A landscape with many valleys, sampled at points; each row gives a point and its height.
From any point a ball rolls to the lowest of the 2 points nearest to it. It stops when none of these is lower. Distance is the straight distance between rows; heights are no part of it.
Z_472 height 522: [176 105  88 137 130 161 133 104 130 156 100 118 157  71 143 145 165 145
 112 138 173 128 126 160 132 146 136 122  97 102 150 157 158 149 154 161
 162  81 190 123  77  94 147 106 136 145 124 118 116 123 105 143 116 112
 138 121 107]
Z_694 height 437: [141  87 136 152 132 125 140 112 155 152 115 132 123 125  91 138 101 107
 118 149 105 135  98 188 112 120 127 121 136 108 144 136 121 145 137  71
 118 146 126 144 110  86 117 165 121 103 132 169 121 101 119 171 108 129
 133 114 116]
Z_394 height 565: [180 109  74 138 124 157 143 102 130 142 116  88 143  87 160 146 198 151
 150  96 176 167 155 113 176 148 109 111 181 115 111 145 139 135 119 162
 161 100 142 148  87 100 155 111 138 151 123 119 174  90 128 141 109 102
 142 123  68]
Z_357 height 594: [119 126 150 169 141 150 153  94 118 125 139 133 145 131 155 129 206 154
 125 173 164 180 131 108 146 139  84  88 129 103 135  64 153 136 183 136
 198 107 106 104 111 102 145 147 148 152  86 145 105 117  86 133  91 107
  74 132 110]
Z_155 height 419: [120 163 161 108 132 109 136 125  99 119 155 155 160  97 150 172 154 135
 128 165 140 141 135 115  76 107 106 118  95 144 139 172 137  97 150 146
 127 116 129 110 150 112 103 142 134 122 113 152 143 149 155 124 130 114
  88 116 115]
Z_541 height 818: [135 130  73 129 116  88 146 139 103 118 106 126 154 136 127 138  76 138
 113 104 113 183 153 130 111 143  90 111 167 161 108 197 102  72 158 121
  73 160 122 161 147  81 120 135 102 117 130 144 167 131 146 116 119 102
 152 166 123]
Z_687 height 246: [111 170 125 110 126 103 142 179 123 127 132 152 161 114 165 107 124 114
 130 127 139  68 146 115  98 138 153 151 101 122 107 194 117 117 139 156
 117 123 141 119 194 166  76 128 126 116 116 104 157 164 179 121 163  97
 156 129 155]
Z_942 height 524: [122 127  96 151 125  71 103 185 127 116 148  94 106 131 132 116 106 107
 138  64 100  72 131  82 107 170 134 162 125 118 136 125 128 119 133 143
 135 152 126 184 150 141  86 142 129 169 167 128 134 185 139 140 123  89
 155 154 115]
Z_269 height 462: [163 111  78 133 140 104 160 147 174 154 111 104 140 108 130  73 162 115
 133  93 134  85 134 118 149 175 141 166 135  64 100 145 134 159 154 159
 178 100 171 169 109 151  98 109 149 157 136 105 162 138 135 149 120 102
 163 137 123]
Z_150 height 404: [149  86 117 147 130 147 104 128 163 177 128 111 104 127 106 138 113 107
 131 161 101  99 102 163 134 115 138 111 116 117 132 139 127 195 123  73
 125 130 145 119 112 127 128 129 146  78 139 131 110 110 115 135 119 126
 125 100 144]
Z_398 height 308: [140 174 115  96 101 111 122 184 103 132 139 145 150 125 163 163 107 123
 154 132 129 117 151 113  67 109 138 127 117 162  93 191  89  94 152 133
  56 146 137 158 156 145 134 140 115  77 141 108 166 175 172  82 120 124
 135 129 133]
Z_611 height 386: [103 166 151 115 139 140 174 117 108 119 151 146 130 138 132 139 155 143
 119 156 146 159 126 121 103 123  96 102 131 111  97 133 127 103 156 126
 134 126 126 129 139 108 103 142 127  85 105 150 162 127 149 112 124 133
 121 138 107]
Z_679 height 826: [122 141  97 109 135  95 142 147 119 118 101 162 159 150 120 130  65 119
  83 114 107 164 135 149 114 133 102 120 128 168 122 165 103  97 153 102
  75 162 144 155 138  89 121 128  94 114 128 145 141 135 150  97 133 135
 154 170 144]
Z_476 height 671: [ 98 157 135 123 101 116  79 158  86  94 131 124  97 137 113 134  98 125
 116  94 116 118 123  92 180 100 154 101 115 153 100  73 119 116  83 166
  95 133  96  97 111 168 175  84 114 142 163  93 121 132 109  60 154 156
 112 152 134]
Z_40 height 801: [140 117  83 145 100 121 101 128 131 155 132  99 122  73 143 182 107 122
 155  94 133 119 149 115  87 112 116 136 152 136 120 201 116  90 111 145
  79 135 123 132 134 121 140 146 131 109 131 116 163 126 145 145 126 113
 138 110 107]
Z_220 height 504: [148 123  72 140 106  75 111 185 144 138 136  93  88  88 167 112 122 114
 181  64 108  52 156  70 109 168 133 172 133 111 125 154 132 139 110 163
 131 136 128 171 163 151  89 138 140 137 157  93 154 165 158 149 125  83
 167 142 132]
Z_58 height 627: [122 126 133 133 147 155 107  76  81 147 150 145 102 119 142 147 171 148
 144 176 155 161  96 116 156  63 132 120 116 155 146  90 148 138 112 142
 128  93  99  80 123  99 173 133 139 124 137 128 103  91  93 127 144 151
  89  92 104]
Z_179 height 443: [141 147 158  94  98 119 141 139 100 105 130 167 180 117 153 173 160 153
 113 172 151 161 173 119  85 125 116  95  80 156 148 185 152 109 188 143
 142 114 155 111 153 101 108 127 118 123 128 157 129 178 150 111 123 109
  86 131 122]
Z_564 height 312: [152 129  97 105 145 145 121 163 149 156 110 114 129 109 137 115 186 127
 149 131 140  79 146 111 135 144 176 128  89 103 122 154 145 177 134 159
 180  88 187 117 117 168 118  85 143 128 134  97 128 156 157  96 123  95
 141 116 142]
Z_310 height 433: [164  82  99 150 139 120 169 138 167 157 105 129 141 125  85  75 122 106
 100 113 124 119 127 147 168 181 145 146 121  94 113 131 119 165 165  88
 164 119 184 187  86 144 113 107 132 149 135 120 139 126 122 131 130 109
 165 125 128]
Z_140 height 705: [125 133 116 126 108 162 134  85 125 158 103 137  97 144 119 115  87 100
 160  85 151 145  81 182 146  87 140 116 173 147 133 115 101 152  63 133
  66 124 100 121  96 120 177 120 111  83 151 127 152  45 135  97 130 193
 175 159 103]
Z_500 height 866: [164 118  76 108 104 159 127  95  78 103 117 131 142  68 160 139 173 154
 146 139 198 177 148 141 183 116 139  97 153 151 129 160 130 123 108 157
 127 101 142 106  99 101 180 100 128 151 119  99 168  92 136  84 151 117
 127 114  65]
Z_929 height 365: [134 166 166  86 107 158 106 163 108 123 131 173 152 158 148 151  82 129
 145 147 122 100 158 131  65 124 139 106  67 151 121 173 115 142 146 111
  92 116 151 120 148 189 120 105 126  82 146 106 104 198 163 111 124 118
 116 109 153]
Z_397 height 539: [ 91 127 143 151 130 103  86 127 120 100 111 152 146 155 112 124 113 131
  76 140 125 182 119 127 179 107 112 133 120 145 167  53 137 117 125 128
 126 154 119 100 105 103 156 122 129 155 130 155  97 129  90 123 125 139
  92 144 134]
Z_41 height 339: [156 140 125 114  98 120 104 180 121 131 131 157 153 125 144 168 104 125
 135 148 108 106 150 125  78 126 139 112  82 151 120 193 117 140 162 109
 108 133 162 135 141 150 111 126 119 102 157 116 127 203 161 102 135 113
 125 111 139]
Z_734 height 677: [146 132 104  84 112 153 123  80 113 119 115  88 118 167 128 152 133 131
 171  61 140 141  90 109 135 114 146 127 180 153 116 108 125  90  62 143
  80 136 106 141  91 129 178 100 109 143 160 119 180 104 149 110 108 166
 147 159  78]
Z_546 height 856: [151 114 104 114 114 142 132  80  74 105 115 155 149  95 139 156 150 153
 119 154 170 182 138 172 172 110 113  84 130 158 142 150 152 114 147 152
 121 110 139 101 106  73 169 102 112 132  92 113 145 101 124  93 162 126
 121 150  83]
Z_590 height 717: [128 111 165 132 156 161 136 110 140 135  95 151 128 143 100 115 120 128
 114 194 140 124 119 152 196 106 107 111 123 130 120 101 126 198 127  64
 150 123 143 100 145 119 142 115 127 103 112 133 102  91  95 127 150 112
 128 103 147]
Z_360 height 296: [123 141 122  92 125 121 165 173 138 121 158  83  93 127 138 142 222 133
 168 120 135 106 148  83 103 140 153 128 155 100  60 167 148 126 148 163
 175  98 135 132 107 122 124 149 121 121 157 114 179 143 157 118 101 121
 145 128 100]
Z_936 height 500: [100 169 117 115 141  96 125 173 110  95 117 128 123 166 127 130 117 123
 112 104 117 134 118  97 123 132 108 132 123 158 115 105 129  82 127 160
  94 155 105 159 130 122 129 105 122 130 140 137 151 153 157  92 125 123
 136 162 114]
Z_171 height 558: [111 136 152 132 139 135 103  92 101 112 134 142 137 164 127 121 138 147
  87 154 133 174 109 121 165  89 117 132 130 134 181  39 154 106 133 160
 140 128  93  90 113 119 161 137 127 146 100 158  84 107  88 150 127 154
  93 133 137]
Z_381 height 514: [138 129 159  93 131 157 141  99 123 141 131 129 139 150 136 163 132 138
 123 134 108 135 111 143  32 117 124 125 101 111 150 140 135  87 191 135
 149 123 137 136  97  98 117 170 123 111 120 182 106 148 104 152  86 166
  87 123 128]
Z_698 height 233: [106 172 142  72 147 157 164 150 136 116 150  74  76 187 130 120 166 145
 166 112 136  56  87  94 130 136 149 118 137 136  79 101 150 113 124 163
 120 119 121 159 110 143 130 128 110 107 162  93 157 136 155  88  78 174
 170 157 121]
Z_307 height 265: [123 136 121  88 135 144 172 145 139 138 141  57  83 159 120 129 218 142
 183 123 145  95 116  83 144 129 153 117 168 112  75 111 151 126 133 150
 136  99 122 159 103 139 144 136 124 122 166  97 173 115 151 111  83 154
 146 144 112]
Z_202 height 486: [147 104  73 145 129  96 131 172 177 157 134  72  96 106 124  86 144 121
 172  84 116  45 149  88 123 187 162 172 131  86 113 148 137 159 121 158
 172 101 147 153 144 170  95 110 155 142 146  82 154 143 154 137 119  92
 149 135 135]
Z_713 height 223: [140 136 115 107 114 106 146 177 130 149 136 157 153  88 183 104 132 129
 138  97 126  87 171 104  88 166 158 159  90 131 123 210 115 145 143 138
 152 102 178 148 187 152  66 142 135 138 147 113 129 184 177 133 154  90
 151 131 161]
Z_180 height 545: [173 107  68 117 121 151 125 133 145 152 116  95 128  68 150 153 193 133
 144  99 172 126 154 123 145 132 143 130 136 112 116 175 153 147 119 159
 158  91 176 132  77 122 152 108 143 141 157 109 162 123 143 126 116 112
 144 112 104]
Z_781 height 484: [125  94 163 112 119 123 105 154 163 112 145 127 114 128 121 119 121 132
 180 151 118  91 166  87  70 152 132 173  77 118 150 152 108 144 110  63
 194 109 121 133 189 177  68 150 164 127 144 138  88 186 120 166 140  90
 106  89 163]
Z_433 height 577: [114 123 159 145 126 130 138  94 117 115 131 134 130 158 131 148 171 157
 113 170 154 177 115 104 140  92  89  95 134 132 171  56 161 115 163 128
 160 135  94 109 109  95 150 156 131 129 118 174 101 108  92 136  87 147
  71 125 119]
Z_127 height 470: [164  89 154 103 100 126 147 146 130 106 107 157 158 133 138 162 156 151
  97 165 137 159 150 142  91 132 119 101  98 122 142 181 155 149 213 111
 188 119 177 129 125  87 113 156 101 127 131 157 128 164 103 135 114 117
  98 132 128]
Z_798 height 366: [111 142 145 144 154 107 235 133 155 114 112 143 115 151 120  67 164 143
 105 127 123 152 134 146 170 178 109 119 172  94  81 113 110 145 175  96
 173 126 112 177 120 128  81 144 128 120 112 133 156 120 134 119 124 117
 131 132 122]
Z_722 height 611: [ 93 184 171 129  98 153  91 120 110 114 153 170  93 139 102 116  41 125
 114  88 103 132  97 135 116 107 141 110 119 153 128  84  60 114  56 157
  68 159  77 102 117 162 178 112  94 113 124 103  97  95 106  88 132 205
 120 163 156]
Z_768 height 532: [111 131 177 112 150 137 131 127 139 130 144 116 137 148 131 144 132 137
 133 131  83 116 124 114  48 135 115 165 106  99 144 129 141  91 162 113
 169 126 111 126 131 129  92 190 147 143 121 169 100 166 102 177  91 116
  80 110 149]
Z_833 height 533: [ 99 154 181 141 165 182  79  84 142 147 135 107 104 177 102  82 124 141
 120 153 100 108  88 141 137 107 146 159 129 116 165  15 145 140 102 124
 141 114  99 105 139 153 135 131 140 122 124 156  81  96 106 161 108 181
 125 109 159]
Z_489 height 593: [ 96 162 176 132 106 176  89 108  98 136 143 164 111 137  87 100  37 124
 120 102 106 151  85 168 121  83 137 121 121 156 166  78  72 131  66 147
  96 136  96  84 115 123 177 140 106 117 109 143  76  67  85 119 153 235
 133 158 174]
Z_609 height 630: [143  93 151 151 156 151 153 102 156 148 125 117 151 129 133  87 191 139
 119 181 131 122 125 110 142 139 109 159 110  83 148  72 145 157 173 122
 220  93 139 123 118 133 123 142 160 171 107 154  77 113  68 177 110 109
  82  95 138]
Z_482 height 759: [154  91 130 159 117 103 129 129 133 110 122 159 156  82 140 132 125 144
 135 172 149 104 160 116 183 124 128 141  82 131 170 173 147 200 116 114
 165 116 159  94 178 127 110 131 130 139  99 114  95 142 109 163 175  83
  97  81 144]
Z_976 height 573: [100 141 152 139 133 160  92  92 114 150 128 151 123 142  98 102  56 116
 107 136  97 140  86 184 128  90 152 145 134 134 179  68 108 133 101 134
 104 152  90  85 102 120 161 146 122 119 112 150  74  91  99 160 154 195
 126 132 165]
Z_606 height 374: [171  63 111 139 124 128 119 147 175 159 130 119 130 120 103 113 137 111
 134 154 118  99 144 129 152 126 144 118 108 119 122 158 130 211 130  73
 168 128 175 133 131 138 120 107 136 105 151 105 121 147 119 115 131  91
 130  97 139]
Z_497 height 474: [123 133 124 120 121 127 163 122 128 118 122 103 119 158 119 148 152 135
 119  99 141 183 131 121 129 133  94  98 165 137 116 107 145  85 137 135
 114 139 102 155  86 111 140 120 115 130 131 172 151 125 143 120  91 140
 127 176  95]
Z_66 height 884: [151 133  87  75 104 157 146  75  82  84 148 119 127 107 165 124 169 171
 166  92 176 157 139 118 130 119 161 127 196 148 112 158 117  52  73 182
 106 131 104  95 130 107 172  98 128 188 101 106 199  89 159 106 157 127
 144 150  68]
Z_824 height 394: [118 155 166 106 128 170  91 138 125 117 118 150 153 159 138 159  86 141
 135 140 100 104 119 152  81 128 136 125  80 125 145 130 125 126 143 116
 111 110 133 110 130 176 119 108 139 112 124 123  85 170 128 137 115 124
 107 112 157]
Z_158 height 367: [113 144 125 161 152 144 212  95 140 124 112 121 158 137 139  58 166 130
 105 114 152 179 137 160 161 197  97 102 178  94 100  64 128 130 180 146
 152 123 115 162  84 123 131 115 146 164  71 121 142 100 123 121 111 122
 145 174 103]
Z_350 height 455: [121 111 186  97 126 139 114 139 146  90 128 135 128 139 111 109  65 155
 181 173 103 107 145 125  73 123 125 170  94 119 155 137 115 118 127  50
 155 118 112 112 183 168  74 137 169 123 124 136  75 163 117 176 136 112
 108  60 179]
Z_18 height 401: [ 92 147 128 158 150 110 169 124 136 111 107 128 145 159 115  74 166 126
  92  98 137 149 120 141 190 168 100 127 173 114 110  47 139 107 144 142
 136 130 100 150  99 129 134 117 145 163 116 137 141  99 137 118 110 128
 141 171 110]
Z_577 height 520: [ 78 169 139 151 135  85 106 168 131 113 133 145 115 149 102 127  89 105
 122 113  92 110 123 103 128 132 119 162 138 131 109  90 110  94  98 132
  80 184  84 145 161 161 110 141 132 129 130 117 134 154 144 103 151 127
 135 126 141]
Z_826 height 809: [146 130  77 137 104  96 124 137 115 151 105 111 140 115 147 167 101 127
 153 100 150 164 161 120 116 102  95 119 195 152 102 208 104  79 114 121
  44 170  98 155 154 108 139 139 112  96 140 122 177 121 154 124 133 118
 147 132 112]
Z_952 height 510: [118 114 169 130 136 110 134 132 157 142 166 116 114 118 136 126 132 122
 141 123  97 103 150  89  46 157 128 175  96 101 131 164 114 121 125 103
 190 116 127 127 175 141  73 185 139 138 140 145 103 156 130 188 124 107
  99 101 147]
Z_636 height 498: [125 135 147 145 125 125 127 105 136 118 124  94 132 159 109 142 127 127
 110  87  97 167 109 133  82 132 107 122 141 134 160  85 132  69 136 128
 112 148 104 154  81 101 130 148 129 141 135 188 122 119 120 149  74 151
 121 161 100]
Z_288 height 405: [145 104 135 140 154 141 184 109 151 148 104 140 140 148  96  74 145 115
  87 141 136 132 116 171 178 164 118 122 133  90  99 116 118 165 158  92
 159 118 156 159 105 127 113 122 131 127 111 133 136 106 114 135 126 117
 153 139 121]
Z_715 height 491: [153  99 136  98 113 139 125 137 130 140 115 148 162 122 149 163 122 151
 106 149 121 125 135 154  68 119 136 143  86 110 168 177 148 121 188 120
 166 117 173 124 116 106 101 154 122 133 126 144 101 169 106 163 117 128
  98 111 151]
Z_363 height 771: [139  99 130 169 117  92 123 137 136 135 145 151 128  62 139 122 129 124
 146 171 162  99 170 103 169 111 125 138 100 123 133 175 134 192  92 122
 146 117 137  87 211 145 120 115 141 112 106  95 120 121 138 127 176  77
  93  71 148]
Z_412 height 555: [103 124 158 127 141 164  79  99 133 133 113 133 117 165 119 101  71 132
 112 148  80 120  97 170 135  87 149 157 137 110 186  57 127 134 100 113
 132 142  94 105 102 144 150 143 135 133 109 159  50 109  79 175 126 167
 121  94 188]
Z_773 height 542: [ 77 144 150 176 118  90  75 123 127 122 148 130 119 122 109 119  72  98
 115 115  86 103 128 128 124 149 145 173 124 123 148  95 104  99  79 117
 111 180  84 118 154 158 104 146 142 157 121 141 103 146 128 156 164 126
 136 114 155]
Z_437 height 200: [ 93 185 144  99 146 131 141 146 116 140 151 132 145 114 170 125 142 128
 150 109 119  75 134 109  66 143 146 157  99 123 104 175 124  86 135 169
 130 106 139 117 167 153  83 148 141 131 116 102 157 155 190 117 128 108
 160 136 131]
Z_183 height 566: [104 119 155 170 121 114  65 121 134 139 170 131 104 110 101 113  71 108
 130 151 101 119 123 130 150 101 140 154 127 114 146  91 110 131  82 115
 110 167  85  80 167 153 135 147 159 125 115 135  85 120 102 165 159 143
  99  83 162]
Z_81 height 336: [128 177 114 104 120 119 133 139  79 133 144 134 148 134 143 158  89 129
 154 115 108 145 125 124  64 108 122 127 122 169 113 186  74  56 134 146
  30 156 123 139 144 125 167 133 112  84 125 113 158 139 156  78 110 140
 141 144 113]
Z_344 height 451: [154 127 106 103 119 107 148 159 131 103 103 122 124 148 133 147 180 135
 118 113 139 167 147 114 129 129 105 101 152 124  94 140 138 120 171 135
 150 127 143 171  85 115 124 120 113 127 170 141 165 153 136 107  92 128
 123 155 100]
Z_988 height 608: [147 118 114 158 145 157 116  74  94 140 175 132 116  90 166 140 193 149
 156 166 182 172 100 127 153  99 113 118 142 141 138  90 158 133 102 158
 150  87 116  81 119  91 160 141 146 152 117 132 120  85 117 145 134 138
  98 100  72]
Z_701 height 321: [102 151 134 144 158 124 212 109 129 115 129 146 155 121 149  81 148 140
  89 116 136 154 135 148 125 189 101 117 150  84  97 123 125  99 181 127
 161 126 123 147 120 121  84 141 134 153  74 146 139 114 136 137 135 102
 140 160 124]
Z_459 height 544: [104 110  97 172 125  81  88 158 153 117 154  96  95 122 109  90 101  95
 131  87  93  63 130 107 143 186 162 183 135  95 142  97 126 118  94 115
 129 165 112 179 137 169  89 117 142 169 130 130 110 156 133 140 159  96
 176 124 146]
Z_447 height 666: [126 131 118 111 118 135 123  88 107 124 147  79 108 144 133 164 154 128
 170  93 137 153 117  95 108 107 123 126 180 161 107 111 130  72  83 156
  85 137  81 126 117 125 164 129 124 134 139 122 182 102 159 124 116 169
 143 139  71]
Z_796 height 626: [ 77 178 172 140 100 121  80 152 111 114 130 167 109 125 108 130  37 101
 101 112  94 126 137 123 126 111 128 120 108 152 116 110  78 113  89 147
  60 183  92 104 155 169 160 108 126 101 122 100 108 131 111  82 158 162
 113 131 174]
Z_339 height 326: [111 147 133  97 130  93 189 169 143  96 155 123 102 138 147 130 198 111
 160 126 120 146 176  84  89 164 137 115 155 105  43 178 135 140 183 157
 188 117 123 143 139 108  96 173 114 118 152 134 174 163 145 129 125 122
 118 138 125]
Z_914 height 745: [154  73 150 146 152 112 130 112 137 120 110 149 161  98 140 124 132 148
 136 209 153 123 161 137 198  99 129 129  97 144 164 142 147 209 128  87
 186 121 150  98 178 114 127 123 131 151 108  99  72 111  75 151 161  79
  84  61 146]
Z_807 height 655: [120 134 165 116 115 132 123 168 100  84 110 180 162 161 122 134  33 116
  80 150 101 137 141 166 114 125 112 127  87 184 156 155  98 130 134  76
  68 167 154 130 163 122 127 115 103 121 122 131  97 171 118 116 155 127
 144 136 178]
Z_106 height 793: [146 111  87 156  96 101  88 135 138 142 144 111 117  60 135 199 143 135
 158 137 155 128 164  98 114 102 108 125 137 137 130 175 139 130  95 147
 108 126 115 111 135 122 149 131 129 112 149 115 161 123 138 141 121 105
  99 101 100]
Z_858 height 658: [106 149 132 116 127 143  78 134 114 103 122 133 109 156 113 138 144 126
 119 137 117 128 119 107 189  94 143 109  99 156 134  76 133 144 102 131
 119 127 130 108 128 151 162  87 119 113 150 117 108 140 100  79 118 146
 108 138 143]
Z_266 height 640: [ 83 169 152 117 121 117  94 143 105  99 118 173 160 141 114 132  36 116
  92 134  78 134 138 137 107 121 116 134  97 166 153 135  86  98 109 126
  62 167 121 107 159 146 135 120 116 123 120 129  96 162 112 106 151 133
 109 129 173]
Z_908 height 690: [119 125  95 123 103 124 103 149 129 145 110 139  91 142 104 129  96  97
 126 120 142 125 115 144 195  84 143  96 157 146 105 119 113 167  94 132
  80 159 125 116 103 147 165 101 109  90 157  96 139  94 111  83 143 155
 149 146 159]
Z_740 height 402: [159  66 109 152 116  90 130 149 157 127 116 136 124 117 111 133 129 121
 114 145 130 122 143 131 175 143 122 117 111 128 134 141 133 191 135  64
 159 143 139 151 129 114 102 142 124 124 130 113 132 136 119 134 142  76
 131 102 115]
Z_471 height 276: [149 138 124 103 130 121 142 181 140 141 110 139 152  97 157  96 151 129
 146  96 131  67 140 105 104 169 167 145  90 108 130 180 145 170 150 168
 205  74 198 136 130 176  92 106 148 142 135  99 135 168 175 132 135  96
 158 144 150]
Z_517 height 343: [166 100  94 121 125 154  94 164 159 162 117 106 127 127 124 119 131 116
 156 151 114  79 152 133 121 144 164 106  86 113 122 159 148 201 127 106
 176 101 202 110 118 178 122  80 147 103 152 102  99 176 148  97 121  91
 115 108 162]
Z_112 height 375: [126 161 134 109 130 120 151  82 103 133 140 144 138 135 111 156  79 120
 130 113 122 178 103 142  86 104 101 116 141 160 137 153  94  76 116 123
  43 149  96 133 135  97 156 127 109  92 115 152 149  93 137 105 127 157
 128 155 106]
Z_55 height 245: [106 179 151  84 138 137 138 170 136 141 170  94 121 116 158 152 160 121
 163 108 102  82 148  93  23 166 145 133 112 125  85 171 137 100 143 168
 160 105 130 126 135 142  89 174 118 118 144  98 152 167 185 126  93 114
 147 120 128]
Z_478 height 512: [101 157 167 149 159 177  95  76 155 182 160  99  83 157  94  91 120 116
 131 153 102  91  88 146 127 112 142 139 143 110 139  62 122 156  80 123
 116 115  99 108 160 158 133 122 142  87 131 140  98  79 129 133 120 178
 139 105 135]
Z_375 height 521: [ 99 130 127 151 137  85 105 153 123  94 100 160 144 152 107 132 113 123
  86 129 108 151 124 115 174 126 110 137 114 142 138  83 124 123 136 138
 131 161 119 138 119 126 124 105 120 154 131 152 128 149 122 111 146 111
 113 147 131]
Z_528 height 432: [158  96 110 140 110  84 137 170 138 106 115 131 140 127 114 137 156 138
 107 135 133 154 159 114 159 153 102 105 130 123 104 134 133 154 180 110
 179 134 144 164 109 103 106 129 106 136 151 141 145 159 119 116 118  96
 113 137 112]
Z_613 height 353: [ 99 165 169  86 147 126 197 150 128  95 154 131 107 162 140 133 187 125
 126 127 119 155 150  89  90 146 116  94 150 105  51 139 128 117 186 144
 164 133 121 150 126 121 118 161 102  99 136 156 160 157 151 110 108 135
 116 156 112]
Z_576 height 643: [133 135 139 114 124 139 109 112 105 124 133 132 128 130 121 183 173 141
 136 183 151 153 111 108 171  67 116  98 105 154 135 104 152 160 117 125
 122 115 121  94 132 128 149 122 116  94 140 121 114 121 116 100 135 126
  84 106 121]
Z_30 height 614: [123 118  93 178 123 111  77  88 129 156 146 115 139  68 140 132 105 111
 103  89 121 121 105 150 122 130 136 154 136 106 156 114 143  99  99 163
 109 115 121  81 119 139 139 121 145 159 105 128 105 110 118 177 151 141
 135 123 131]
Z_950 height 703: [159  69 182 101 162 145 162 151 158 121  98 164 128 162  89 121 110 119
 105 181 138 116 136 159 175 127 119 109  92 134 111 139 116 209 138  29
 152 146 179 143 151 123 114 114 115 102 129 113 125 117 111 129 145 105
 140 104 151]
Z_821 height 875: [138 131 100  87 107 148 135  79  67  81 137 124 119 105 149 135 182 157
 161 132 188 172 130 107 165  93 145 101 168 159 109 141 134  96  83 169
  99 116 114 103 119 107 179  96 120 155 116 105 182  90 145  77 149 135
 123 127  67]
Z_584 height 592: [114 107 104 192 133 100 111  93 150 149 140 119 139  82 122  98 103 114
  95  88 115 129  99 163 128 161 141 175 154  94 156 114 122 115 109 120
 109 133 109 125 129 129 102 134 139 158 105 158 111 112 123 177 162 130
 153 123 128]
Z_556 height 427: [ 82 157 150 173 156  95 159 142 147 111 134  99 139 167 102  81 155 115
  86  97 109 116 119 111 152 166 110 142 154 104 114  43 135 101 127 141
 126 138  86 156 120 138 111 132 130 166 127 155 136 109 147 143 107 129
 146 150 119]
Z_531 height 689: [154 141 104  82 108 177 152  59 124 128 108 113 111 183 129 130 106 131
 163  60 149 136  73 159 120 105 155 111 172 156 131 115 109 115  57 128
  74 124 111 143  90 122 170 109 107 125 154 135 172  83 139  93  97 194
 168 162  94]
Z_225 height 680: [103 148 112 124  88 115  73 174 117 123 119 134  71 150 111 125  86 111
 120  94 123 121 116 110 174  90 147  98 141 168  90  94 105 135  77 163
  71 171 105 132 117 164 176  82 114 117 177  79 123 119 104  55 147 168
 127 161 171]
Z_932 height 633: [121 120  92 151 130 125  92  87 111 133 139  94 150  64 150 138 144 133
 124  67 136 149 121 118 131 139 133 158 153 115 151 113 155  78  98 196
 120 101 123 105 123 121 140 119 144 178 101 126 130 113 128 180 142 129
 149 153 100]
Z_511 height 469: [144  86 101 129 137 138 102 100 134 149 115 139 141 109 124 140  83 123
 108 140 105 109  92 174 103 125 138 148 131 125 175 146 132 135 148 111
 118 138 143 121 101 100 123 143 133 138 107 142  86 124 106 180 130 143
 128 105 149]
Z_912 height 672: [145  85 168 120 132 139 128 174 124  89 116 161 125 172 114 140  39  93
 105 160  95 117 142 159 123 133 135 127  88 178 169 157 108 156 127  16
  99 184 175 161 148 115 112 148 102 126 140 128  95 161 107 152 141 122
 154 109 185]
Z_677 height 426: [106 136 182 111 141 152 116 137 159 114 121 136 134 173 108 131  86 138
 144 152  81 103 125 127  93 128 126 147 100 111 139 109 111 128 113  51
 134 146 120 130 153 167  91 132 144 109 130 155  94 161 124 148 119 131
 108  96 167]
Z_355 height 587: [158  97  83 159 151 170 114  88 118 160 124 104 132  70 159 136 184 144
 147 133 188 157 128 138 148 121 116 133 159 122 132 127 153 131 103 162
 148  86 119 101  97  90 157 126 152 140 123 130 139  82 118 159 126 115
 103 109  72]
Z_671 height 523: [129 125 134 119 126 142 143  78 125 137 134 114 135 150 135 147 131 150
 122 142 119 158 108 141  59 116 106 119 126 111 167 108 153  62 185 148
 122 131 110 125  91  81 132 166 134 137  98 186  95 114  99 160  82 157
  94 145 121]
Z_813 height 835: [148 124 113 104 135 114 145 143 102 105  98 169 167 137 124 140  86 120
  64 135 125 160 139 176 118 145 114 101 106 165 140 174 127 117 185 102
  99 139 183 147 147  82 111 109  94 132 105 127 135 131 139 110 152 111
 161 169 141]
Z_958 height 567: [133  80  97 177 125  88 116 121 157 137 146 130 118 108 104  78 103  94
 111  93 115  90 123 123 172 165 140 167 127  99 149 124 122 147 108  95
 130 145 126 149 142 157  94 129 142 153 120 127 116 132 123 154 153  97
 166 116 130]
Z_712 height 783: [153 101  91 182 100  86 100 143 145 155 148 131 116  35 153 161 140 130
 143 155 158 127 160 108 148 116 111 128 127 127 127 174 144 180  87 140
 132 134 124 113 180 129 121 134 137 110 128 101 149 119 131 126 168  90
  93  91 124]
Z_831 height 686: [167  47 192 109 138 144 139 166 132  90 121 150 119 159 103 127  78 112
 110 172 118 119 149 151 145 145 137 128  95 155 167 154 125 171 137   4
 144 154 168 152 151 117 104 141 112 134 118 124  96 146  91 163 150 103
 147  96 161]
Z_615 height 485: [ 91 163 140 157 143 143 120  87 127 170 152 107 102 137 111 116 126 115
 127 102 116 114  87 144 124 114 144 136 160 116 120  70 123 104  86 147
  87 113  99 119 132 151 136 124 133 108 129 129 139  90 162 136 127 171
 160 134 105]
Z_862 height 652: [122 130 104 130 120 127 108  97 107 119 148  89 129 107 147 154 143 132
 141  72 138 149 121 100 123 127 122 136 169 141 124 113 145  57  91 181
  94 121  90 106 121 117 158 121 132 169 117 113 158 101 151 143 144 134
 147 150  65]
Z_186 height 192: [ 95 175 122  97 172 140 188 148 140 107 105  93  83 195 126  91 166 145
 149 113 160  81  70  99 210 128 152 132 155 134  89  77 136 109 119 161
 123 108 125 160 110 136 134 101 117 131 144  95 159 100 142  92  95 180
 151 172 143]
Z_506 height 494: [176  72  73 138 123 137 109 100 136 158 105 124 146  77 139 160 120 144
 115 127 131 126 112 185  87 134 127 148 117 117 172 155 157 128 161 136
 143 101 164 132  76  81 137 147 133 150 104 137  88 123  90 189 115 139
 124 116 129]
Z_420 height 845: [129 140 118 103 114 134 155 117  88 108 101 172 155 117 118 142 103 133
  87 140 152 157 121 180 144 111 118  84 119 171 136 172 139 120 148 129
  85 122 156 112 125  98 154  83  96 111  89 112 156 109 137  88 155 142
 149 161 127]
Z_832 height 731: [134 116 164 154 167 130 133 114 148 123  98 125 138 125 116 106 160 135
 142 214 140 136 160 106 209  96 112 131 113 127 118 114 125 214 124  74
 182 111 140  96 176 126 124 109 145 128 120 115  86 119  99 115 145  80
  95  76 139]
Z_161 height 612: [139 110 158 148 148 169 181  92 148 150 128 124 129 116 134 109 188 138
 114 173 146 155 122 155 111 157 106 108 129  75 121  85 154 135 196 134
 202  97 134 121  93  94 119 160 146 151  95 158 105 108  70 161 102 142
  93 125 121]
Z_846 height 454: [ 96 158 141 143 158 113 162 133 141 137 150  89 108 153 121 114 161 114
 127 101 117 106 104 110 137 129 123 134 168  98  99  90 143  97 129 159
 108 118  88 143 128 147 100 145 129 138 128 122 156 103 167 140 115 139
 160 138 103]
Z_527 height 702: [132 127 108 142 111 127  95 112 159 172  97 102  79 159 100 105  97  93
 157 101 134 122  95 181 165  94 136  99 170 138 120 110 116 177  71 117
  65 153 110 138  91 140 173 111 119  87 184 122 135  72 123  87 114 162
 168 148 143]

For each start below, name the point where the ball stops.
Z_546: Z_701
Z_952: Z_398
Z_155: Z_186
Z_40: Z_701
Z_831: Z_701
Z_958: Z_701
Z_609: Z_936

Call two points neighbours if one is among the 2 nearest of the other. Go from one point of each pair to the other, from neighbour to neighbour, staying as low as possible. Name the highest point that can't be avoided.
Z_701 / Z_398: Z_140
Z_437 / Z_186: Z_360
Z_381 / Z_398: Z_768
Z_437 / Z_713: Z_687

Two balls start at each pair of points below. Name the first point that both come to, or write never.
Z_161 / Z_715: never
Z_584 / Z_478: Z_701
Z_768 / Z_412: never
